Each row is a point on a tangle of strands that fork, close into loops and nearly touch. The rows are in no order.
(in the rows, 128 means zero)
Two points are linked if the straight distance between their rows is under 99. Some points are linked to none.
q627: [130 134 184 170 177 124 135 105 120 144 125 118  53 129 132 157 120  83
 134  92 161  95 100 122 139 133]
q230: [ 78 141 160 155 142 159 163  98  85 134 151  80 203 135 166 145 141  54
  75 135 156 150 126 132 118 152]
q508: [118 161 181 150 177 104 119 124 100 119 171 123  76 110 115 164 144 110
 126 139 162 104  73 155 127 141]
q483: [ 53 113 120  93 126 144 121  68  82 176 157 137 187 120 119 119 116 108
  79 175 116 153 129 153 122 158]
q861: [ 45 104 173 101 120 141 138  68 111 149 158 158 150 111 148 109 115  68
  85 177 155 108 153 129 128 147]
q790: [120 168 120 136 186 132 131 153 107 138 162 105 128 111 125 169 128 140
 149 132 145 141  74 130 109 110]
q997: [130 103 112 138  64 173 124 154 137 139 107 129 189 168 127 124 121  91
  85 151 161 120 161  89 116 134]
q587: [ 70 116 168 101 164 135 132  74  97 158 152 148 138 107 146 110 140  88
  90 173 137 105 141 138 123 164]
q388: [102 140  94  75 111 131 127 132 125 144 116 117 169 155  94 128 118 163
 116 134 116 154 141 115 112 139]
q498: [129 138 129 173 222 171 136 121 111 163 143  85  86 110 132 168 100 103
 162 113 125 148 123 146 127  96]
q780: [157 109  83 154 182 162 123 155 185 119 130 150  90  81 188 112 118 138
 195 103 110 140 138 127 111  64]
q386: [158  77  64 145 124 129  90 145  83 160 115 138 150 116 162 104 158 155
  99 164  94 127 148 147 154 118]
q675: [121 159 161 177 178 145 151 120  87 128 142  62 147 148 127 183 130  67
 113 109 161 148  95 148 121 138]
q636: [130 144 124  91 144  80 121 171 137  88 140 133 110 106 116 131 123 168
 174 144 130 123 105 119 119 111]
q782: [ 98  89 105 151 108 166 118 123  68 156 132 127 203 123 161 120 124 108
  59 173 121 151 150 114 146 150]
q310: [ 41 141 155  72 114 125 124  53  87 138 168 131 172 126 107 122 104  93
 102 156 130 150 136 161 129 160]
q588: [187 131  71 161  68 115 168 121 195 109 141 159 142 119 109  85 152 151
 159 118 113  96 131 167  95 114]
q968: [134 129 174 178 178 137 140 128 136 124 116 116  41 138 132 151  86  82
 161  76 154 115 103 117 141 103]
q858: [152  76 155 155 124 139  93 102 112 141 112 132  97 114 159 125 130 102
  94 154 123  92 156 116 180 148]
q116: [113 143 183 153 226 138 142 109  89 135 153 120  88 111 162 145 143  97
 122 133 137 111 132 150 126 156]
q593: [120 109 173 139 180 153 128  85 125 177 108 128  85 127 159 136 126  78
 101 123 163  79 150 104 134 146]
q101: [122 130 192 127 133 112 139 107 134 146 117 140  72 135 128 145 134  86
 124 108 174  80  86 100 136 141]
q165: [ 79 123 135  98  30 151 109  88 114 134 132 114 203 152  92 123 106 110
  83 146 124 165 142 121 150 143]
q531: [ 96 123 148  96 106 114 124 114  99 121 137  99 174 141 112 146 129 109
 104 153 144 131 112 123 134 152]
q867: [147 117 134 166 196 156 142 150 149 139 106 134  62 116 166 126 102 122
 163 109 142 113 151  75 128  91]
q541: [104 158 138 130 170 127 172 158 121 136 128 132 105 140 134 143 125 109
 162 117 183 117  80  86  90  97]
q795: [ 97 187 166 175 198 127 169 147  76 100 163 112 100 133 143 172 143  89
 136 120 175 131  85 130  92 125]
q421: [170 128 104  86  65  95 118 122 165 132 111 167 119 129  94  82 152 160
 156 143  94  99 176 166 116 128]
q196: [177 105  76 175 164 161 111 123 121 170 129  82 124 127 143 159 114 143
 138 106  98 153 133 158 142  80]
q662: [ 99 120  87  79 135 112 108 103  76 177 135 122 163 123 110 125 135 168
  92 152  92 168 119 153 141 149]
q174: [131 141 146 161 180 145 111 155 184 100 116 166  34  65 197 116  96 134
 192  74 118 152 106 127 140  88]
q334: [139 144 200 158 202 121 113  98 129 153 116 122  32  81 169 131 114 126
 108 113 118 116 134 146 157 147]
q229: [ 93 136 124  94 181 129 151 126  77 133 142 111 161 117 134 127 134 140
 119 175 137 133 142 102 111 147]
q294: [193  73 109 171 134 125  89 144 120 138 108 131  93 113 166 114 140 135
 112 134  96 103 172 143 168 108]
q365: [ 89 142  62  72 104 148 120 127 115 145 106 129 179 173  98 119 111 171
  96 129  96 177 184 111 127 148]
q820: [ 88  97 147  87 112 131 116 113 109 127 126 161 128 114 145 101 120 113
  99 181 141 100 172  93 145 155]
q601: [208 110  52 185  84 141 147 149 154 137 137 166 160 130 135  91 153 146
 105 131 119  99 173 167 107 116]
q186: [153  97 124  96  43 115 100 131 125  95 111 146 154 145 104  93 144 143
 132 166  97 100 170 139 149 150]
q885: [138 152 157 139 126  99  94 130 114 129 155 109 105 114  96 169 141 126
 137 136 137 109  59 158 138 127]
q710: [164 141  69 165  92 126 176 127 207 102 155 155 157 115 126 102 135 140
 176  83 120 125  91 156  84  90]
q432: [104 123 190  89  91  92 135 120 115  73 122 130 111 140 105 134 136 111
 142 142 162 101 120  97 144 157]
q98: [119  91 133 119  44 158 102 134 132 137 118 151 173 152 118 116 121  94
  97 161 146  99 165 107 135 140]
q192: [177  98  98 121  87 111 115 148 162 140 106 172 117 120 134  88 157 154
 125 158 111  89 166 141 119 126]
q173: [114  94 119  94 157 101 108 127  75 134 131 131 136 100 153 110 142 141
 101 197 105 118 147 120 158 153]
q393: [ 93 164 105  73 115 124 127 123 121 136 126 103 164 161  68 151 114 176
 111 109 111 180 118 132 121 143]
q179: [103  96  97  84  44 137  77  91  78 104 128 145 176 143  98 100 104 136
 109 155  77 172 179 140 172 154]
q435: [136 118 156 178 160 145 138 148 164 105 111 138  36 132 150 123  81  99
 183  59 135 120 106 109 149  87]
q863: [128 101 167 138 141 127 147 137 118  93 111 120 118 133 155 141 126  97
 120 132 169  91 143  67 145 142]
q974: [182 119 103 140  34 137 140 113 159 130 126 123 177 157  83 107 160 145
 115 122 101 110 130 162 117 143]
q96: [116 165 185 161 217 117 141 144 110 101 148 141  46  81 163 136 129 135
 144 117 148 117 101 125 134 129]
q911: [102 176 170 186 171 116 141 152 105 105 153 145  42 122 138 155 120  90
 160  89 176 120  61 117 129  98]
q992: [158 133  55 144  81 129 178 146 181 118 137 125 178 147 103 113 153 195
 101 100 102 147 139 156 106 123]
q706: [135 131 133 149 161 117 141 180 155  67 136 145  92 110 164 128 116 133
 189 101 144 124  87  96 125  90]
q12: [128 143 122  71 136  79 103 147 114 114 137 127 116 104 103 132 127 170
 151 162 110 134 114 148 132 124]
q410: [121 170 137 113 198  97 101 145 125 174 150 138  84  65 135 149 139 147
 147 162 133 133  83 149 116 104]
q106: [108 176 143 174 148 115 111 168 132  99 157 150  68 117 127 151 119 111
 179  99 165 124  42 124 121  84]
q52: [158 107 103 114 157 104 124 169 164 138 117 160  93  92 169 101 143 169
 157 149 116 106 155 109 118  93]
q515: [148 104 162 157 137 135 129 125 162 148  93 148  64 137 159 119 116 115
 111 105 152  84 145  72 141 132]
q414: [154  81 100 107 138  91  91 145 101 141 116 140 127  96 160 106 158 161
 115 179  99 116 144 132 161 127]
q761: [154 125 186 147 177 104 104 109 153 170  92 135  46  77 173 120 125 140
 104 118 119 113 134 120 163 141]
q534: [155 113  75 125 159 151 124 147 142 188 121 128 141 120 146 123 138 155
 129 141 127 118 137 108 103  92]
q596: [104 115 197  71  75  98 115 100 133 102 107 152  91 122 102 110 127 125
 136 145 139  91 139 105 155 171]
q370: [149 129  93 136 208 158 127 142 121 181 136 109 121  93 153 138 132 148
 150 139 120 136 128 112 118  82]
q18: [138 113 158 115 150  97 118 132 132 127 121 129  91 102 146 124 134 141
 121 154 131  97 126 102 149 140]
q281: [128 136  87  73  60 123 109  88 124 147 115 134 155 164  65 115 143 188
 118  93  59 175 160 171 140 149]
q715: [128  87  85 160  64 171 105 146  97 155 119 126 211 145 137 125 130 131
  52 151 108 168 148 127 158 148]
q460: [149  85 132 102  80 108 111 152 122  79 118 134 146 131 136 104 142 150
 125 176 116 101 161 113 153 151]
q626: [140 136 108 155 145 153 152 159 114 124 118  67 194 148 142 155 126 129
 103 121 142 153 126  83 123 117]
q745: [152 103  64 116  90 123 125 150 117 130 121 115 175 141 118 121 145 189
 100 135  92 154 138 148 136 131]
q502: [165  92 117 142 104 124 119 164 123  86 123 120 166 139 141 120 136 135
 124 154 125 110 151 105 143 136]
q994: [166 109  38 148  78 133 138 165 124 120 131 154 186 143 134  97 160 192
  77 135  86 144 176 163 131 134]
q772: [163 134 174 147 168  95 105 135 174 133 105 145  46  62 175 122 125 161
 140 109 115 124 111 128 158 106]
q976: [149 125 136 129 104  87 145 158 195  82 128 171 101 119 121  93 131 144
 191 110 131 101  95 118 110 105]
q77: [189 133  55 149  57 122 166 131 163 136 132 174 157 129 103  79 152 163
 119 139 112 103 175 171 100 127]
q220: [ 93 149 151 104 210 130 168 140  83 125 145 127 124 113 145 135 149 124
 136 165 158 118 126  96 104 144]
q224: [189 115  98 138  93  87 126 125 200 120 124 166 107  73 150  76 164 166
 163 136 100 104 144 184 117  84]
q591: [ 43 169 165  77 150 120 166 105  78 106 159 119 160 141 118 146 130  83
 116 150 176 140 127 144  91 166]
q750: [124 161 117  67  63 124  94  84 128 101 118 129 163 187  67 122 107 129
 159  96 101 154 178 128 129 151]
q783: [156 121 109  96  20 123 108 104 122  95 117 148 169 161  75  86 140 147
 132 138  75 133 188 161 142 163]
q847: [128 141 137  82  50 112 123 115 135  86 116 112 165 180  61 125 125 129
 154 120 122 132 137 127 123 151]
q965: [186 112 107 139 107 101 112 129 192 107 142 155 111  89 141 109 154 153
 174 114 103 111 105 177 123  90]
q109: [126 145 210 158 231 136 134  97 102 137 135 129  56  97 181 119 139 120
 100 115 115 118 149 153 144 172]
q787: [162  82  76 177 136 149 110 148  73 141 120 110 173 132 159 139 139 133
  94 152  96 145 148 128 158 129]
q613: [ 65 151 179  68 162 100 128  90 112 141 148 157 112 106 125 119 130  95
 111 170 142 110 131 150 124 175]
q696: [161 107 129 182 150 130 129 147 202 108 113 149  62 119 160 112 100 110
 183  72 128 112 117 123 126  81]
q918: [161 135 168 148 132  89 107 152 201 104 108 167  46  68 169 107 128 165
 158  94 121 124  89 133 151 106]
q217: [139 103 133 150 158 158 115 107 129 184 110 118 115 138 142 146 121  88
 109 135 150  89 141 100 131 127]
q405: [ 95 170 174  76 157  75 126 140 123 119 128 151  70 110 101 130 119 134
 148 149 154 112 105 119 117 143]
q916: [115 170 117 147 169 137 110 168 128 124 165 128 102 100 133 163 117 134
 173 117 149 138  58 129 105  88]
q42: [164 109 107 164 172 152 135 151 173 126 117 140  89 104 167 121 109 130
 172 107 130 113 139  98 113  76]
q545: [ 83 138 125 139 125 155 145 119 106 163 125  73 208 137 129 155 140 131
  42 124 113 186 100 120 150 157]
q647: [102 109 186 154 168 149 166 103  98  90 123 124 113 126 182 131 130  79
  99 131 166 102 159  90 140 160]
q658: [137 121 158 103  66 103 126 134 140  89 118 116 142 153  89 132 143 119
 151 130 142 102 106 118 130 142]
q743: [ 46 156 166  95 175 148 160 101  74 138 176 124 173 137 141 137 153  82
 102 153 155 137 117 159  77 164]
q571: [172 109 157 175 135 114 113 141 149  89 130 100  89 130 129 157 117 110
 164  87 133 111  88 129 150 100]
q894: [110 150 104  95  35 156 142 113 160 137 105 129 190 196  70 114 117 140
  90 101 116 166 175 123 116 155]
q111: [163 121  59 140 148 149 138 149 178 151 131 132 140 120 149 121 134 166
 155 113 118 134 121 127  91  76]
q400: [153 123 121 170 139 139 153 156 142 122 111  95 141 160 133 149 111  93
 151  95 162 124 110  87 108  95]
q834: [127 137 126 165 177 180 158 127  94 146 118  62 178 152 155 160 129  93
  99 130 145 159 140  87 127 127]
q303: [157 129 177 153 117 105 104 137 142 111 143 121  84 116 105 159 140 115
 167 107 144 101  64 134 140 111]
q936: [ 96 132  75  86  69 154 104 109 114 115 112 152 185 183  99 110  96 156
  95 111  87 193 211 116 157 151]
q848: [151 109 100 178 162 171 118 135 162 135 125  99  77 120 138 147  70 102
 193  81 115 143 121 154 122  74]
q287: [162 113 150 179 164 127 117 120 115 120 131  75 103 129 122 176 112 100
 141 113 128 124 118 143 157 116]
q932: [ 90 123  86  88  45 154  80  91  90 117 129 162 191 159 107 102  88 130
 100 129  81 199 203 118 172 148]
q323: [116 109 115  93  22 155 108 117 135 116 112 155 180 168  91 103 109 103
 111 150 132 120 184 112 123 147]
q874: [153  99 138 140 143 135 115 129 165 170 100 136  90 131 142 129 129 112
 133 123 148  86 129  93 115 104]
q872: [ 91  91 119 152 160 159 125  97  58 159 151 120 193 111 170 121 135  97
  79 183 113 145 139 123 140 156]
q879: [ 98 116 121 119  18 159 118 129 128 112 116 106 218 162 106 112 118 113
  61 137 119 179 156 112 145 150]
q54: [106 169 154  53  95  90  97 106 123 118 122 142  90 145  60 131 111 124
 172 128 127 121 127 133 126 147]
q839: [116  91  95  69  57 126  72  91 100 172 110 167 142 125 104  90 133 135
 110 171  91 129 168 155 149 146]
q233: [ 90 152 205 146 176 115 178 102  92 110 140 138  82 139 163 154 151  64
 106  99 185  97 106 124 105 157]
q560: [ 96  96 112  81  71 138  90  80 112 181 126 146 157 124 107 110 117 111
  99 175 110 124 149 143 143 137]
q733: [156 127 145  99 108  85  94 128 174 160 111 147  83  97 110 119 152 149
 161 139 113 105  99 158 126 102]
q207: [125 150 122 111 195 113 109 162 145 156 131 145  82  60 161 130 129 156
 169 150 125 140  98 126 113  83]
q744: [133 156 121 157 191 151 101 159 131 118 161 126  74  80 151 164 109 119
 187 107 128 150  80 146 125  82]
q695: [ 83 122 177 153 179 162 164  90  80 120 158 102 171 138 180 142 147  50
  94 137 152 130 142 141 111 153]
q923: [127 135 158 135 221 127 123 112 108 171 140 117 101  93 153 144 143 115
 117 154 121 112 121 137 129 130]
q971: [145 116  67 109   9 142 113 120 112 119 117 168 184 159  81  86 145 163
  95 135  74 153 195 177 144 165]
q467: [169  86 120 194 121 153 115 135 121 122 102  84 152 157 143 149 114  92
 113 121 122 123 160 120 149 121]
q312: [137 166 145 155 119 130 135 137 125 126 138  83 145 161  97 179 133 102
 135  98 163 141  52 128 115 118]
q251: [198 101  79 185  92 160 134 164 161 134 118 142 159 162 139 115 133 117
 106 121 127  93 165 133 110 117]
q285: [134 159 114 114  89  99 123 154 172  93 154 148 120 126  83 121 126 163
 193 107 123 132  62 162  96  99]
q380: [145 117 106 156 201 141 119 122  71 142 144  76 153 106 149 159 136 140
 122 135 100 151 115 141 153 130]
q928: [114 132 123  59 111  85 101 121  93  96 128 115 138 129  95 128 122 159
 143 166 100 139 142 138 151 150]
q966: [136 132  87 130 132 125 155 159 173 125 129 140 139 145 125 118 122 151
 166  96 144 123  95 105  79  87]
q20: [141 154  93 138 130 131 124 153 148 133 159  99 160 119 113 172 138 193
 119  92 110 176  65 156 127  98]
q786: [186  96  97 144  40 136 104 116 138 151 120 143 165 143 101 103 172 149
 109 137  94 103 141 179 131 133]
q484: [158 103  57 121  33 149 121 161 108 128 121 176 193 158 110  86 137 160
  77 143  94 147 184 167 130 160]
q122: [152  95  88 147  68 140 114 144 122 130 117 111 205 155 124 124 145 146
  81 145 103 144 137 136 139 142]
q150: [191  93  72 189 129 154 127 136 164 103 133 108 120 118 154 137 114 133
 171  93  96 137 147 169 123  84]
q887: [104 153 144 101 193 101 116 120 110 175 143 133 100  89 119 137 142 130
 126 163 132 111 103 143 118 134]
q343: [134 152  78 150 118 129 159 153 197 102 145 161 145 137 131 104 121 134
 183  83 143 136  65 134  74  77]
q719: [138 142  69 118  44 153 163 133 166 128 117 152 192 183  75  99 136 160
  80 110  90 157 196 147 111 166]
q714: [138 152 147 114 105  80 120 159 182 102 137 170  82 110 106 106 129 145
 196 108 131 118  64 141 113  97]
q547: [130 133 174 171 211 154 143 135 119  91 129 105  17  84 160 135  84 130
 161  97 121 154 143 129 153 117]
q682: [143 146 134 149  88 126 148 143 159 124 121  82 176 169  92 154 139 123
 122  87 150 144  75 119 108 120]
q617: [171 101  95 188 157 172 124 135 143 128 122  75 118 138 132 154  84 115
 158  95 108 152 147 148 135  86]
q434: [ 84 117 130  67 156  96 104 103  73 142 132 144 135 100 135 104 124 136
 115 195 102 132 157 140 144 167]
q644: [ 88 124 122  56  82 136  98  78 118 151 126 141 145 146  91 115 100 113
 125 152 127 127 161 125 132 145]
q19: [101 186 186 191 188 121 164 137  82  91 154 126  58 134 144 173 129  82
 142  92 178 122  88 130 118 123]
q580: [174  93  68 183 151 166 113 139  89 157 119  82 156 134 152 147 126 146
 103 123  85 163 151 142 155 104]
q181: [163 129 116 143  45 124 154 119 180 120 117 126 176 176  70 117 146 134
 140  98 122 113 112 141 101 127]
q766: [115 165 179 178 231 147 154 147 103  85 155 128  31  92 162 149 104 119
 172  98 143 143 119 124 140 116]
q419: [143 101  83  98  88 132 107 143 134 161 111 161 150 136 123 100 134 151
 106 166 114 105 170 122 119 138]
q818: [ 89 105 186 130 176 143 131  76 120 164 132 144 103 104 171 124 137  83
  85 147 149  93 141 124 130 168]
q530: [ 92 161 216 103 178  94 133 106 128 140 116 154  64  81 159 110 142 141
  94 139 149 103 119 123 129 182]
q759: [131 150 141  47  98  84  90 110 145 119 102 150  93 142  78 105 125 140
 173 133 111 120 156 129 125 140]
q297: [168 152  91 108  61  97 141 124 162  90 145 128 152 129  79 109 147 195
 161 110  88 140 119 185 119 124]
q135: [131 113 154 180 176 153 161 124 120 129 100  87  69 157 135 155  86  70
 149  89 160 118 158 101 138 106]
q147: [ 51 155 174  56 131 102 115  66  90 119 154 142 126 121 100 123 113  90
 122 157 134 129 139 158 126 170]
q341: [100 144 111  67 165 101 108 107  96 190 137 124 131 104 102 136 131 155
 118 167 117 139 107 154 118 142]
q193: [143 123  73  97  68 116 122 123 132 135 119 124 167 155  85 113 146 191
 103 114  76 159 145 165 137 139]
q723: [127 161 116 103 104 114 124 146 140 127 143  99 154 145  74 165 133 178
 122 106 120 165  72 150 124 127]
q440: [141 128 142 130 172  98 120 175 132  76 145 135  99  89 155 141 121 160
 173 131 135 122  86 113 130 100]
q279: [108 143 136 154 152 150 144 107  94 163 144  63 189 139 126 171 144 111
  62 118 123 166  88 137 143 153]
q428: [175 145  53 122  49 115 161 117 152 106 134 160 157 141  81  73 148 181
 124 133  87 127 189 176 108 141]
q211: [ 88 133 211 120 191 130 143  88 130 153 128 159  80  95 182 104 144 114
  83 139 148 103 142 113 124 179]
q328: [192 120  76 195 108 147 133 130 181 105 142 108 152 127 138 144 129 138
 151  78 100 142 102 170 119  87]
q970: [136 137  93 152 127 147 163 175 150 127 119  69 199 151 133 151 146 177
  89 104 117 184 125  97 125 121]
q353: [130 130 132 170 201 184 165 118  91 161 121  78 144 147 148 156 116  79
 129 123 152 140 160  91 113 110]
q332: [142 149 155 186 159 136 126 128 115 117 143  72 119 141 114 187 115  81
 146  99 145 140  79 142 138 113]
q884: [119 137  88 117 103 126 165 173 155 112 120  96 191 159 101 141 149 196
  81 103  95 199 136 120 141 140]
q117: [103 134  96  84 101 132 142 141 133 120 107 120 169 172  93 124 111 138
 133 132 150 131 152  93  91 133]
q748: [ 92 151 144 123 138 124 173 136 100 124 114  96 161 158 126 155 128  82
 119 117 197 131 105  80  94 126]
q650: [ 85 153 153 127 136 139 170 114  93 126 130  71 191 153 140 161 139  66
  91 129 178 147 113 106 109 142]
q446: [ 69 126 113 105  93 148 134 114 111 165 124 101 205 149 107 141 128 150
  59 131 105 191 126 117 152 153]
q280: [ 59  94 110  95  89 142  96  72  81 178 142 160 170 109 121  97 101 111
  85 184 111 143 150 140 151 141]
q732: [170 125 102 148 134 125  97 137 192 111 141 150  87  68 162 128 131 136
 189  93 107 134  88 178 119  75]
q396: [151 143 111 148  61 130 163 143 184 115 110  94 191 174  93 133 144 138
 110  89 130 145 101 126 104 126]
q711: [125 145 155 138 152 106 132 150 177 142 115 162  56 122 139 115 119 124
 169  96 159  98  71  97 114  87]
q599: [126 103 119 162 197 154 132 113  57 144 138  97 162 114 170 131 142 106
 102 165 104 142 142 134 151 149]
q817: [172  82 138 168 155 134 105 134 127 126 108 123  81 116 165 132 122 124
 117 132 117 100 173 113 170 121]
q253: [161 121 105 154 158 129  99 146 155 126 150 123  96  83 150 149 122 145
 171 108 106 136  85 163 132  75]
q408: [127 114 107  96 144 115 138 167 152 127 106 150 120 131 137 105 121 158
 154 148 135 103 158  85 103 112]
q540: [116 149 151 116 217 125 154 150 121 137 132 138  90  91 157 126 138 138
 152 151 150 112 130  77 117 120]
q709: [184 119  71 167  97 135 147 146 170 105 145 106 180 139 125 128 143 168
 124  99 103 145 117 153 113 103]
q338: [214  81  92 183 112 132 102 135 147 123 123 119 109 128 151 124 135 134
 133 112  93 108 163 163 145  96]
q22: [102 179 205 116 195  89 135 128 134 157 119 163  44  85 157 114 134 142
 117 128 163 110  98 116 119 151]
q37: [189 106  80 190 126 153 146 144 191 134 116 142 131 156 136 113 124 116
 146 100 132  93 139 125  98  89]
q457: [ 47 121 107  98 104 155 132  80  86 173 145 114 200 135 114 127 114 129
  53 149 102 197 133 130 145 162]
q349: [ 99 146 118  49  79 137  82  64 104 128 127 137 159 162  79 121  92 117
 133 127 104 158 177 125 151 147]
q382: [ 86 179 151 118 153 112 130 118  70 132 170 100 151 134 101 167 142 116
 107 152 152 139  77 164 108 162]
q313: [127 150 198 159 177  99 141 152 129  81 141 141  44  94 160 127 121 146
 141  96 159 107  89  88 155 131]
q145: [137 108 178  86  75 103 100 116 153 122  97 153  92 119 115  98 146 135
 133 149 122  84 145 105 140 152]
q348: [156 146  91 106  90 101 122 147 163  93 159 128 134 114  99 128 140 188
 174 113  98 149  83 179 110 103]
q521: [127 152 162 148 151 107 101 166 196 102 120 183  45  66 179 110 120 140
 186  91 129 137  69 134 135  95]
q829: [137 142 100 139 168 134 122 142 114 141 148  86 159 116 131 170 133 160
 123 121 117 155  92 134 130 112]
q134: [141 132  68 146  54 141 176 155 181 137 115 135 187 168  88 111 160 189
  64 104  85 167 172 149 126 152]
q921: [ 86 165 136  97 135 111 167 146 107 132 127 114 135 158 104 151 125 107
 143 123 179 121  91  95  93 129]
q664: [ 78 176 139  52 107 106 115 108 106 105 118 130 124 175  64 137 101 108
 161 112 151 138 143 110 108 140]
q255: [131  99 157 120 106 117 142 152 139  84 102 149 116 143 151 112 130 125
 123 138 164  86 147  67 136 147]
q657: [104 115 135  86   6 157  98  88 132 119 129 143 186 167  79 107 105 104
 122 142 108 145 177 130 147 141]
q3: [ 78 169 120  59 171 114 141 128  83 122 144 116 155 130  99 141 115 147
 130 155 137 146 131 119 101 147]
q889: [162 110 147 135  88  87 139 154 165  70 125 130 119 140 106 114 140 133
 172 119 134  98  99 123 126 117]
q973: [ 93 147 190 159 209 151 164 102  82 124 150 116 120 144 163 158 155  57
 107 116 163 112 131 147 101 158]
q350: [ 99 143 173 101 103  92 149 122 139 134 103 156  83 155 101 122 127 100
 155 110 175  89  79  93 114 127]
q132: [ 74 178 140  76 108 103 154 126  98 105 120 121 136 175  76 149 108 101
 150 112 173 143 110 110  97 136]
q832: [129 104  90 104 142 145 116 141 115 171 113 139 155 131 135 119 133 134
 108 174 129 112 147 104 122 124]
q221: [144 133 123  76  90  92 121 130 166 118 105 166 109 143  88  86 126 148
 177 137 113 105 154 127 109 132]
q516: [107 147 188 129 146  87 153 156 113  76 125 145  71 120 137 135 131 125
 146 107 174 102  84  82 142 134]
q962: [169 108 105 129 105 116 115 131 157 139 124 118 139 135 116 131 141 151
 138 125 117 103 109 135 122 108]
q168: [118 126 160 174 196 174 173 111  92 128 115  86 100 151 155 151 109  55
 134 115 158 125 171 101 121 131]
q538: [179  73 115 150  66 144  87 121 120 155 113 142 152 138 134 116 155 112
 101 152 112  94 139 148 157 131]
q814: [136 126 150 164 192 153 127 147 155  93 113 135  22  73 185 124  76 142
 188  83 118 156 136 121 157 102]
q100: [127 131 151 149 205 143 154 136 124 141 119 128  85 113 169 138 127 113
 144 122 159 105 136  77 128 119]
q316: [156 104 178 135 107 117 133 132 170 115  92 157  71 128 150 100 134 139
 123 109 158  77 134  72 138 142]
q500: [ 95 110 104  71  91 111  98 102  74 101 129 119 180 137 102 115 109 145
 114 165  87 168 153 135 165 161]
q364: [ 52 176 132  61 140 134 157 110  79 123 139 103 174 154 105 146 110 110
 105 141 157 166 142 117 104 158]
q126: [131 140 124 105 165 101 117 168 180 140 114 166  85  73 163 109 131 156
 173 134 125 124 113 117 114  87]
q738: [116 119 113 122  94 155 151 155 138 132 101 114 180 171 128 126 122 105
 114 142 178 120 145  69  96 129]
q336: [ 96 133 191 121 139 112 151  99 106 129 138 128 108 130 132 151 139  76
 113 129 179  91 100 116 125 155]
q914: [148  72 147 154  98 141  93 105 103 139 120 115 148 127 137 139 131  90
  98 159 122  94 129 127 166 142]

A fork is a point with three links, a tip a point with one. Leave the first point through the second and follow the links. Name the first fork or tip that comes.
q832, q419 | q921
q817, q858 | q332
q743, q591 | q42
q970, q626 | q968
q132, q664 | q534

How many points has the smallest loop of links through each point below? Write 0 if it is on no loop.
q786 | 0
q636 | 0
q863 | 0

Name the points in between on the shortest way along the links from the first point to the second, in order.
q918, q221 | q772 > q761 > q334 > q109 > q116 > q973 > q695 > q230 > q650 > q748 > q921 > q132 > q664 > q54 > q759
q748, q353 | q650 > q230 > q695 > q973 > q233 > q336 > q101 > q627 > q968 > q135 > q168
q310, q647 | q147 > q613 > q587 > q818 > q593 > q217 > q874 > q515 > q316 > q255 > q863
q77, q921 | q588 > q710 > q343 > q966 > q111 > q534 > q832 > q419 > q192 > q421 > q221 > q759 > q54 > q664 > q132
q613, q145 | q147 > q310 > q483 > q280 > q560 > q644 > q349 > q750 > q847 > q658 > q432 > q596
